Each scene shows the same named points in several views. A view is turned or mirrored, shifted and resized as a whole, has a little noise and may leave points out.

Scene 1
View 1
Gumap: [ 14 -10   3  -4  18 -19   0 -11   8 -12   0   1   2 -19   2  -5   3  11
   4 -10  15   1  11  13  -1  10   3   0  15   4   6  16 -11   4  18 -12
 -14  10  -4   4   9  -1   2   3]
Kur: [ -7  12  -1  -7  13 -20  -3 -12   4   5 -13 -36  -7 -19   8 -17   9  11
   4 -16  -1  12   1  18  -7   8   2  -5  11   7  12  30 -26  -6  13 -12
   0  10 -14   0  16   2 -22  23]
lag: [ 10  -6  11  -8  21  -8  -1  -6   9  -2   9  -1   2 -12   2  -5   1  -4
   5 -11  -6  10   1  12   2   9   4  -9   7   8   4  16  -3   0   5 -11
  -9  11  -8   0   6  -1  -5   1]
Taza: [ -1 -17 -12   5  -3 -13  -6  -9   1 -10   4  15  -3 -10   5 -10   7 -10
 -15  -3  -2  12  -1  15   6  12 -13  -4  13 -10  -1   1  -3   3   6  -5
  -5  -5 -12 -19  18  11  -2   8]
pelit: [ -1  -6   9   4  20 -15  -4 -12  14  -6   3 -10  -2 -30   4  -8   9   2
  -1 -13   5   7   6  21   7  25  10  -3   7 -11  10  19 -13  -1  21  -9
   1   7   0  -4   4  -5  -5  15]
Kasu: [ 16 -14  18 -11  27  -6  -1  -4   0  -6  15  18   4  -9  -8   2  -2  -6
   5 -13  -5   8   5   5   3   9  12  -1   0  20  -2  10   5  -1  -3 -12
 -17  11  -2   4   5   3  -3   0]
masu: [  5  -6   9  -1  17 -14  -3  -8   3   0   2  -6  -3 -18   5  -6   8   1
  -1 -13  -1  10   4  17   0  11   6  -6   7   3   7  19 -12  -3  12 -14
  -5  10  -6  -3  14  -2  -7   8]
boban: [ 10  -9  11 -12  19  -2  -2  -4   5  -1  15   9   2  -1   3  -6   0 -12
   4  -8 -15  16  -4   9   2   6  -1 -12   4  11   0  10   4   1  -7 -10
 -12   8 -13  -5   9   1  -4  -2]
Gupug: [  3  -9 -10  -6   3 -15  -4  -8   0  -7  -2   5  -1  -7   1 -11   2  -2
  -5  -4   0  10   0  10  -2   5 -11  -4  14   8  -3   8  -5   0   2  -8
 -12   1 -14  -8  18  11  -7   9]
vos: [ 16 -17  21  -8  24  -5  -1  -2  -7   1  17  19   0 -11  -7   5   1  -7
   2 -16  -9  10   5   7   1   6  14  -3  -2  22  -2  11   1  -3  -1 -15
 -15  10  -1   0  11   1  -3  -3]
boku: [ 12 -19  -3  -3  10  -8  -1  -9  11 -15  12  22   7  -7   4  -8  -2  -7
  -2  -1   4   7   1  11   7  13  -9  -6  14  -3   0   1   5   6   5  -7
 -15  -1 -11  -8   6   4  10  -4]
nule: [-10  -6  -5   5   3  -9  -8 -12  11  -4   5  -3  -4 -16   8 -16  10 -13
  -8  -5  -9  17  -6  22   9  21  -6 -10   8 -18   5  10  -6   0   7  -5
   3  -2 -12 -20  12   3  -8  17]
Diza: [ 15  -4   7 -14  23  -6   1  -8  23 -10  11   0  10  -5   8 -10  -4  -4
  15  -3  -2   8  -3  11   3  10  -7 -16  13   5   7  14   3   7   4  -8
 -14  10 -17   2  -1  -5   1  -5]
tege: [  1 -18  -9  -5  -1  -6  -7  -4  -4  -8  12  27  -1   2  -1 -10   2 -20
 -13   2 -11  16  -7   7   6   8 -15  -6   7   4  -8  -3   6   2 -11  -6
 -12  -7 -16 -19  17  16  -4   6]
Ves: [  7   8  23 -19  34   0   1  -5  21   5  11 -21   5  -8   7 -11   0  -9
  20 -11 -18  17  -6  14   3  13   8 -19   0  10  12  26  -1   0  -1 -12
  -4  15 -17   5  -3 -10 -14   4]
tufe: [ -2  10   9 -13  23  -6  -2  -9  21   2   4 -27   2 -12  11 -17   3  -5
  14  -9 -13  17  -7  18   2  14   1 -18   7   0  12  26  -8   0   5 -10
   0  12 -19  -1   1  -5 -16  10]
Goze: [  5  -4  24  -7  32  -5  -5  -4   3   0  13   0  -1 -19  -6  -2   5  -8
   6 -17  -8  13   3  13   6  20  24  -5  -3   9   5  19  -2  -6   4 -10
  -5  11   0   1   2  -4 -12   9]
sive: [ 13 -13   2 -14  11  -7  -1  -4  -4  -3   9  17   3   3  -1  -4  -2  -6
  -1  -6  -7  12  -1   3  -2  -4  -8  -8   8  20  -4   6   2   1  -6 -11
 -18   6 -14  -3  18   8  -4  -2]
zasus: [ 13 -14  11  -5  20   0  -3  -5  14  -7  21  16   5  -6   4  -6   0 -16
   3  -4 -11  12  -3  13   8  14  -1 -13   5  -1   3   3   9   5  -1  -7
 -10   4 -12  -8   2  -3   4  -5]
neli: [ 22 -23   5  -1   8 -12  -1  -3 -18  -2   7  25  -3  -4   1   8   2   2
 -11 -14  -1   8  10   8  -5 -10  -7   2   8  23  -6   4  -5   2   6 -15
 -23   6  -5  -2  31   6   3  -8]
lata: [ -7   1  -6  -4   2  -9  -7  -5  -2  10   0 -12  -9  -7   8 -14   9 -10
  -7 -10 -19  22  -9  15   0   4  -9 -11   8   5   4  13 -10  -4  -2 -10
  -1   2 -17 -15  23   8 -20  16]
sefo: [ -9   1  -1  -4  11  -8  -5 -10   8  -2   2  -9  -2 -14   1 -15   6 -10
   0  -7  -9  17  -5  14   4  19   2  -7   5  -1   5  16  -6  -3   1  -7
   0   3 -13 -10   9   6 -16  20]
deban: [  0  -3   7  -1  17 -16  -4  -7  -6   2  -2 -10  -6 -20  -1  -5  10   3
  -3 -18  -1  10   6  13  -2   9  11   2   4  10   3  20 -17  -6  11 -15
  -4  10  -3  -2  17   3 -14  16]
luf: [  5 -11   7  -7  14  -8  -4  -3 -12   1   8  12  -5  -5  -4  -2   4 -10
  -3 -13 -12  14   0   7   0   4   3  -2   1  18  -4   8  -1  -5  -6 -11
 -12   5  -9  -6  18  10 -12   7]
Rodi: [ 15 -16  21  -7  26   1  -2  -4  15  -6  25  18   5  -9   2  -2   0 -16
   6  -8 -12  12  -2  14  10  15   5 -14   2   1   3   6  13   4  -1  -9
 -10   7  -8  -5  -1  -6   5  -7]
Tuzel: [ -5 -22  -1  19   1 -13 -11 -10  -1  -7  12  16  -9 -25   2  -5  14 -13
 -21  -9   0  13   3  24  14  25   3  -1   4 -22   0   0  -7  -2  15  -6
   3  -4   2 -25  15   3   1  16]
View 2
nule: [ 19   6  40 -11 -11  14  -7  -2   7  -6  12 -14   7 -28   6 -16  -7  -9
 -11 -12  13  -9  -9  -7 -23  13  37   8   2  -9  28   7 -20   6  29  -2
   4 -10  23   7   9   9  11   3]
sefo: [ 10  13  29  -4  -6  14  -3   1  -2  -1  -9  -6  -1 -34  17 -10  -3  -3
  -6 -25  10   7  -3  -6 -26   8  24   4   0  -3  30  14 -12   4  14   3
  11  -8  33  -8 -12   1  13  -4]
sive: [ -4   7   3 -15 -10 -10  10   6 -11  16  -2  28  12  -3  17   6 -11 -12
  19 -23  10   5  18  -4 -11   2 -19   9 -23   4  18 -12   9 -30  16 -21
  -1   5  30 -38  -9  13   5   7]
deban: [ -4  11   6 -10  17  15   2 -10 -12  11 -32   4 -39 -16  17 -12  -2   8
  -5 -18   6   6  -5 -16 -11   4  17   9   4   7  10  15   0   7  18 -14
   7 -13  40 -14 -22  23  15 -11]
Gupug: [  7  -1  22 -29  -4  -7   5   2 -11   9   3   9   2  -2  16 -11  -9 -12
   3 -22  15  -4  -3  -4 -14   4  -4  14 -21   7  20  -4  -5 -11  25  -9
  15   8  35 -18  -4  11   9   1]
Kur: [ -4  12  32  -7  13  16  -1   5  -7 -13 -46 -13 -46 -14  39 -18   5  12
 -14 -29   0  10 -27  -5 -15  -3  18  14  17   4  13  27  -7  14  30  17
  28  -7  47  -3 -34  -2   6 -28]
tufe: [-11  26  27  26 -18  17   2  16  10 -28 -21  -5 -13 -24  30   3  -4   4
  -1 -31  -3  12  -6   9 -22   8  23  12  20 -21  29  24  -7 -12  12  19
   7 -19  33 -13 -23 -18   1 -20]
zasus: [ -2  17   1  14 -20   8   5   5  12  -3  21  21  15 -12  -3   4 -21 -15
  12  -8  11  -8  21   6 -16  21  14  10  -7 -17  34  -4  -1 -30   6 -19
 -22 -18  16 -25  10   8   7   7]
tege: [ 17   0  27 -30 -17 -12   1   1  -6  21  27  11  41 -23   5  -3 -16 -19
  12 -22  18  -3  16 -10 -18   6  -1   5 -32   4  25 -18  -6 -20  22 -22
  -2   8  15 -17  17  21  14  24]
Ves: [-18  35   8  41 -20  20   5  14  13 -22 -26   9 -10 -30  28  14  -9   8
  11 -31  -6  17  15  10 -23  10  16  11  25 -25  29  21   4 -23  -3   5
  -9 -30  30 -28 -26 -18   1 -18]
boban: [ -9  16   3   7 -18   3   7   8   0   5   0  22  11 -19  14   9 -13  -7
  17 -19   3   8  21   0 -15   6   0   7  -7  -8  22  -1   3 -32   7 -17
 -12 -12  24 -32  -6  12   5   5]
Taza: [ 17  -5  30 -30  -4  -1  -3  -3  -4   9  21   2  12 -10   0 -17 -11 -18
  -3  -8  19 -20  -6 -11 -17  12  14  13 -21   4  21  -9 -14  -3  34 -15
   4   6  22  -4  16  23  13  12]
Goze: [-11  28 -14  19   3  24   4 -11  -1   7 -24  16 -26 -36   4   1 -11   8
   2 -16   7   9  24  -9 -17  18  27   1  10  -9  29  17   1  -6  -9 -21
 -12 -28  30 -26 -19  11  20  -7]
pelit: [  0  15   6   7  11  27   0  -9   1  -8 -14   0 -43 -10  -3 -20  -9   2
 -17  -6  19 -16 -10  -2 -15  23  39  16  14  -7  31  19 -13  11  13  -7
   4 -22  35  -3  -7   8  18 -18]
Kasu: [ -8  17 -22  -2   0   4  11  -7 -11  19  -6  35  -9  -7   0   0 -20  -7
  13 -17  18   1  30  -5  -9  17  -5   7 -18   2  26  -7  10 -22  -7 -30
  -6  -8  30 -42 -12  17  17   2]
boku: [  5   8   3  -8 -13   0   5   3  -1   1  26  24   9   7  -9 -10 -21 -22
   6  -5  27 -25   8   9 -10  22   5  17 -19  -4  34 -14  -4 -25  13 -18
  -7  -2  19 -23  18   9  13   5]
neli: [ -8  -5 -11 -27  11 -15  13  -5 -17  29  -3  36 -12  14  12  -2 -13  -8
  16  -6   5  -9  14 -16   4   2 -19  14 -24  17   1 -19  15 -31  29 -41
 -12   5  26 -38  -3  42   4  11]
Rodi: [-10  22 -14  24 -19  11   6   2  11   1  14  26  12 -16  -6   8 -23 -12
  15  -8  10  -8  32   7 -15  24  17   8   1 -19  35  -5   3 -33  -3 -25
 -28 -25  15 -30   9   9  12   6]
masu: [ -5  12   8   0   9  14   3  -3  -6   1 -21   8 -32  -8  12 -10  -6   2
  -3 -11   7  -5  -2  -5 -10  10  19  12  10  -1  17  10  -3  -2  19 -11
  -1 -14  34 -16 -13  15  11 -11]
View 3
tufe: [ -8 -15   0  18 -16  13   4 -22 -30   0   4  -6 -25   3  18  -2  27 -10
 -20  -4 -21  23  25   9  10   2  23   9  23 -18  -2 -29   5 -16   7  -4
   6 -17 -19  10 -13  21   0  30]
sive: [-14  -8  16 -17  -1 -10 -10   2   7   0   9  23   1 -31  29   4   0  -1
   8 -23  -2 -21   8  -1 -14   1   9   7 -17  -9   3   3  -9  -5  -1 -20
  13  12  -5  15  26   3   7  16]
zasus: [-12  18  -5  -5 -12   8   1   7  -8  13  -3  33 -15  -8  38  -2 -10 -16
   1  -5 -20 -10  16  -2  -1 -12   5   4 -22  -2  -7 -18 -21  -4  20 -16
  23  -1   5   6   7   9  -4  42]
Kasu: [-13   0   2 -14  -1  -6 -19 -12   3  -5   9  31   4 -17  20  -9  -4 -12
  14  -6 -12  -7   1 -10  -7   1   7  -1 -18   3  11  -4 -25  12   5 -17
  24   4   0   9  45   7   3  11]
Gupug: [ -7 -12  -1 -12 -10  -2   3   1  10  -7  13   8  14 -41  28  -1  -4   4
   6 -20  12   2  16  -5  -9  -1  10  11  -5 -32 -10 -15   5 -16   0 -21
   9   1 -11  -4  18  -3  14  20]
pelit: [  5   3 -30  17 -29  26  -4 -33  -6 -15   8   3   2 -17  17 -12   4 -17
   5  22   4  40  21 -11  15  -8  15   7  10 -21 -13 -40  -9  -4  18  -8
  15 -23  -8  -9  23  10   3  28]
Rodi: [-12  22  -7   1 -12   6  -6   2 -12  16  -3  38 -19  -4  37   1  -8 -20
   1   4 -26 -11  14  -3  -1  -9   5   0 -23  10  -4 -14 -31   3  23 -13
  28  -3   9  12  17  12  -8  42]
boku: [-10  19 -12 -13 -12   7   8   8   6  15   8  31   8 -31  32  -3 -13  -4
  10  -6   4  -4  18 -11  -1  -7   4  -2 -35 -18  -7 -22 -16  -7  10 -24
  19   8   9  -8   9   1   6  32]
masu: [  2  -5 -11   8 -20  14  -7 -26  -3 -18  13   6  -4 -24  22  -3   8 -13
   4  11   3  20  17  -6   6  -6  17  12  10 -17  -8 -20  -3  -4  12 -13
   8 -11 -10  10  27   5   3  22]
Tuzel: [ 14  14 -38   3 -32  26   1   6  23 -16  -9  12  10 -40  47 -10 -35 -14
  17   9  23  18  23  -6   2 -29  -8  22  -4 -30 -43 -37 -14  -4  33 -13
  14 -18 -12 -13  35 -14   5  52]
lag: [ -9  -1  -1   3 -14   6  -8 -20  -9  -4  10  17  -9 -15  22  -2   9 -13
   2   2 -12   7  14  -4   0   0  15   4  -4  -8   3 -15 -13   0   9 -13
  15  -4  -5  12  19  12  -1  22]
boban: [-12  -1   8  -6  -7  -4  -7   2  -6   3   1  23 -14 -13  34   0   2 -13
  -1 -16 -15 -12  11   1  -9  -4   8   9  -7  -4   0  -6 -12  -2  12 -13
  17   2  -3  15  16   8   0  30]
Ves: [-13 -12   6  17 -12   6  -8 -28 -39   7   2   8 -36  15  17   0  27 -20
 -17  -1 -35  12  16   9   6   6  22   7  18   4   9 -19 -11  -4  12  -1
  15 -16 -12  21  -3  26  -7  29]
sefo: [ -1 -22 -11   4 -12  10   2 -10  -5  -9  -8  -2  -1 -13  26  -9  -1  -5
  -4 -15  -2  15  19   2   0  -6   6  20  20 -25 -17 -31   3 -10  10  -5
  10 -20 -23  -6  11  10   9  32]
luf: [ -6 -17   6 -11  -3  -6 -19  -3   5 -16  -1  14  -2 -24  32   0  -4  -7
  11 -19  -2 -13   4   2 -12  -5   4  16   3  -6  -7   3 -11   3  11 -11
  16  -1 -16  16  44   0   4  19]
vos: [ -9   0   3  -6  -8  -3 -25 -13   3 -14   3  32  -7 -16  28   0  -5 -18
  14   0 -12 -11   2  -5 -10  -7   9   6  -8  11   4   3 -28  13  12 -13
  26   1  -4  22  54   7  -3  21]
nule: [  5  -6 -20   7 -24  18  11   6   1  -4 -10  -1  -1 -26  40  -5 -12  -6
  -3  -6   7  17  27   4   4 -18   5  23  12 -33 -33 -37   4 -19  20  -9
  10 -17 -18 -10   1  -1   7  47]
Taza: [  2   1 -15 -10 -16   8  10  12  18  -4   0  11  14 -46  41  -2 -22   2
   9 -12  19   4  20  -6  -6 -18  -2  19 -12 -36 -28 -23  -1 -16  12 -21
  10  -1  -9 -11  14  -9  12  38]
Gumap: [ -6   9 -14   3 -22  15  -4 -31   1 -11  31  16  13 -31   8  -2  10  -9
  11  17   7  25  18 -19   8   1  19  -4 -16 -21   7 -22 -10  -3   3 -22
  14   0   3   0  23   7   6  11]
lata: [  2 -32   2   1 -12   3  -1   2  -1 -19  -6 -11  -9 -31  39   5   3  -2
  -6 -23   7   1  19  14  -7 -11   9  31  30 -34 -21 -12  16 -22  10  -6
   1  -8 -31  10  15  -1   8  32]
deban: [  2 -20 -11   9 -20   9 -18 -30   0 -32  11  -3   1 -27  18  -4  10 -12
   7   6   9  22  13  -6   3  -6  16  16  21 -20  -7 -15  -3   0   9  -8
  11 -13 -21   9  45   4   8  15]
Diza: [-15   3  -1  -1  -9   6   9  -9 -15  18  13  18  -4 -13  18  -2  10  -4
  -4  -7 -14   8  20  -6   4   5  17  -2 -18 -17   6 -25  -8 -14   3 -20
  15   0   2   2  -9  15   4  24]
tege: [ -5  -4   2 -23  -2  -6   6  30  18   7 -14  20  10 -33  47  -3 -25   2
   9 -37   5 -24  12   2 -16 -14  -9  17 -16 -22 -21 -11  -5 -12  10 -19
  16   4 -11  -4  15  -6   8  38]
Goze: [ -2  -8 -13  12 -13   9 -21 -29 -12 -12  -3  15 -12   7  20 -11   4 -23
   4   8 -19  12   6  -4   5  -4  13   8  13   7  -2 -19 -24  14  20  -3
  23 -18 -13  12  42  16  -6  24]
View 4
deban: [ -3   5   5  -9   8   2  -3 -19  13   5  15  26  -6  15 -11  -8  -6  17
 -13  26   5 -17  -7   8 -14 -10  -9  -2   0  -4  24   5  26  -8   5 -21
  -1  18  -9   8  14  16 -17   7]
Gumap: [ -1  -2  -3  -9  15   4   0   9  -6  -4   6  16  -1   9 -14 -15 -23  -4
 -19  16   2 -21  -2   8  -3  -8  -8   0 -11  16  18  -4  28  12   5 -14
   7  33 -19   3  10  13   2  -4]
pelit: [ -5  18   0 -13  14   5  -5  -4   7   2  17  29 -24  11  -9 -10  -9  10
 -32  14   8 -15 -12  -4  -7  -3 -16 -17 -13  16  29  -2  27 -12   5  -9
   3  22  -6   4   8   4  11   5]
Gupug: [-10 -11  -2 -19   7 -18   4  -2  -5  11  14  -1   9   8  -7  -6   0  11
   6  34   8 -15   7  -8  -6   7 -15   1 -10   5  10 -10  24  10  20 -17
  -2  20 -13   6  -8  14 -14  -5]
lag: [  3   2   5 -10  -4  -3   9   6   5  -1   2  23  -8   2   0 -17  -5   5
  -3   9  14 -17   0   4  -7  -1  -8  -8  -9   2  11 -11  19  -4   6  -8
   3  16 -18  12  13  10 -11  -7]
Ves: [  9  11  10 -22 -15  -4   9   8  11  -6 -10  49 -15   1  15 -20  10   8
  -3 -13  31 -19 -11  12 -12   9 -14 -23  -2  -3   1 -10  17 -29   5  -8
   7  15 -12  38  18   5 -12 -11]
tege: [-11 -15   1 -17 -10 -29  16  -1  -3  21  17 -14   2  -5   0 -10   7  18
  22  42   7  -2  18 -27  -3  15 -15  -3 -21   0   9 -27  14  11  23  -1
  -4   2 -19  -9 -20  10 -20 -11]
luf: [ -2  -6   8  -1 -11  -8  14 -12  13  10   8   9   0   2  -2  -9   0  16
  16  27   8  -9   6  -1 -10   0  -1   1  -5 -11  12 -12  16   0  10 -12
  -5   6 -18  -1   7  17 -33  -3]
Tuzel: [-13   8   1  -5  11 -12   1 -11  13  18  37  -1 -32   5  -9  -7 -10  19
 -20  51  -2   0  -3 -28  -5  -8 -16 -19 -33  12  40 -14  22  -1  13   5
  -9   3  -8 -25 -14   5   9   0]
tufe: [  2  10   4 -34   3 -15  -3   4   2  -2  -1  42 -12   8  11 -12  14  13
 -12  -1  29 -23 -17   4 -15  11 -24 -23  -4   4   8  -5  23 -26  11 -16
   9  18  -3  40   7   3  -4  -8]
Kur: [ -5   9  -1 -29  23  -6 -16 -17   6   5  16  38   1  27  -7   2   8  19
 -20  20  17 -26 -19  12 -21  -1 -25  -6   7   1  18  15  34 -17  13 -38
   3  29   5  36  11  11  -9   9]
boban: [  1  -7   7 -10 -15 -14  18   7   4   4   0  17  -6  -4   8 -20   0   8
  12  13  18 -13   3  -1  -4   6  -6  -9 -12  -6   2 -20  14  -5  11  -1
  -2   7 -21  10   3  12 -20 -16]
Diza: [  2  -5  -1 -26   0 -13   8  21 -10  -2  -1  17  -1   2   5 -19  -1   1
  -4   3  19 -19   2  -3  -1  12 -15 -11 -16  11  -1 -18  21   1  12  -9
   9  23 -18  20   0   5   1 -14]
lata: [ -7  -4   4 -26   3 -26   0 -18   8  15  21  13  -2  11   5  -3  17  28
   5  40  15 -14 -12  -5 -18   6 -25 -11  -5 -11  14  -4  21 -14  23 -22
  -7   4   1  21  -9  12 -24  -5]
boku: [ -3 -11  -2 -11  -1 -14  11  17 -11   8  10  -4  -6  -5  -2 -19 -14   1
   0  23   7 -12  11 -15   3   6 -12  -7 -27  14  11 -25  16  16  15   6
   2  16 -24  -9  -9   9   0 -16]
sive: [ -1 -16   4  -8  -9 -14  18   4  -2   7   1   0  10  -3  -1 -16  -4   5
  21  25  11 -14  10   1  -5   2  -6   5  -7  -6   1 -18  14  12  14 -11
  -1  10 -25   5   1  18 -27 -12]
Goze: [  1  15  13  -1 -11  12   9  -5  21   1   2  34 -22   3   0 -16  -3  11
  -6   3  12  -6   1   2  -9  -2  -1 -11  -6  -1  20  -8  17 -16  -3  -3
   4  13 -14   5  22   4 -14   4]
neli: [  2 -26   2  10  -2  -7  21   0   2   6   8 -10  10   0  -9 -17 -25  -1
  16  42   0 -19   5  13  -6 -17   3  12  -9 -10  11 -11  21  21  12 -16
 -10   9 -31 -12   6  30 -29 -17]
Taza: [-13  -9  -4 -17   8 -24   4  -2  -4  17  25 -11  -5   3  -6  -6  -3  16
  -3  45   3  -9   4 -21  -4   5 -20  -8 -24   8  22 -15  22   9  21  -5
  -4  11 -11  -8 -20   8  -4  -8]
vos: [  5  -5  11  11 -17   6  19   1  14   1   1  13 -10  -3  -2 -22 -14   5
  13  17   5  -7   6   7  -5  -7   8  -1  -7  -7  14 -16  14   0   2  -3
  -3   5 -28 -10  17  17 -27  -6]
Kasu: [  3  -6   6   4 -13   5  20   6   6   3  -3  12  -1  -2  -6 -22 -13   2
  11  11   4  -8  15   1   0  -1   7   3  -7  -1   8 -17  16  10   2  -4
   4  16 -28  -6  14  15 -23  -3]
masu: [ -2   2   2 -10   8  -2  -1  -4   7   2  11  24 -10   9  -4 -11  -8  10
 -15  23   9 -17  -9   6 -10  -8 -11 -11  -7   2  20  -3  25  -8   7 -17
   1  18 -11   8  10  10  -7  -2]

In a view up to two points have been moved. Name them for each view, in the order of its rows, or write none.
view 1 -> Kasu, Diza
view 2 -> none
view 3 -> none
view 4 -> none
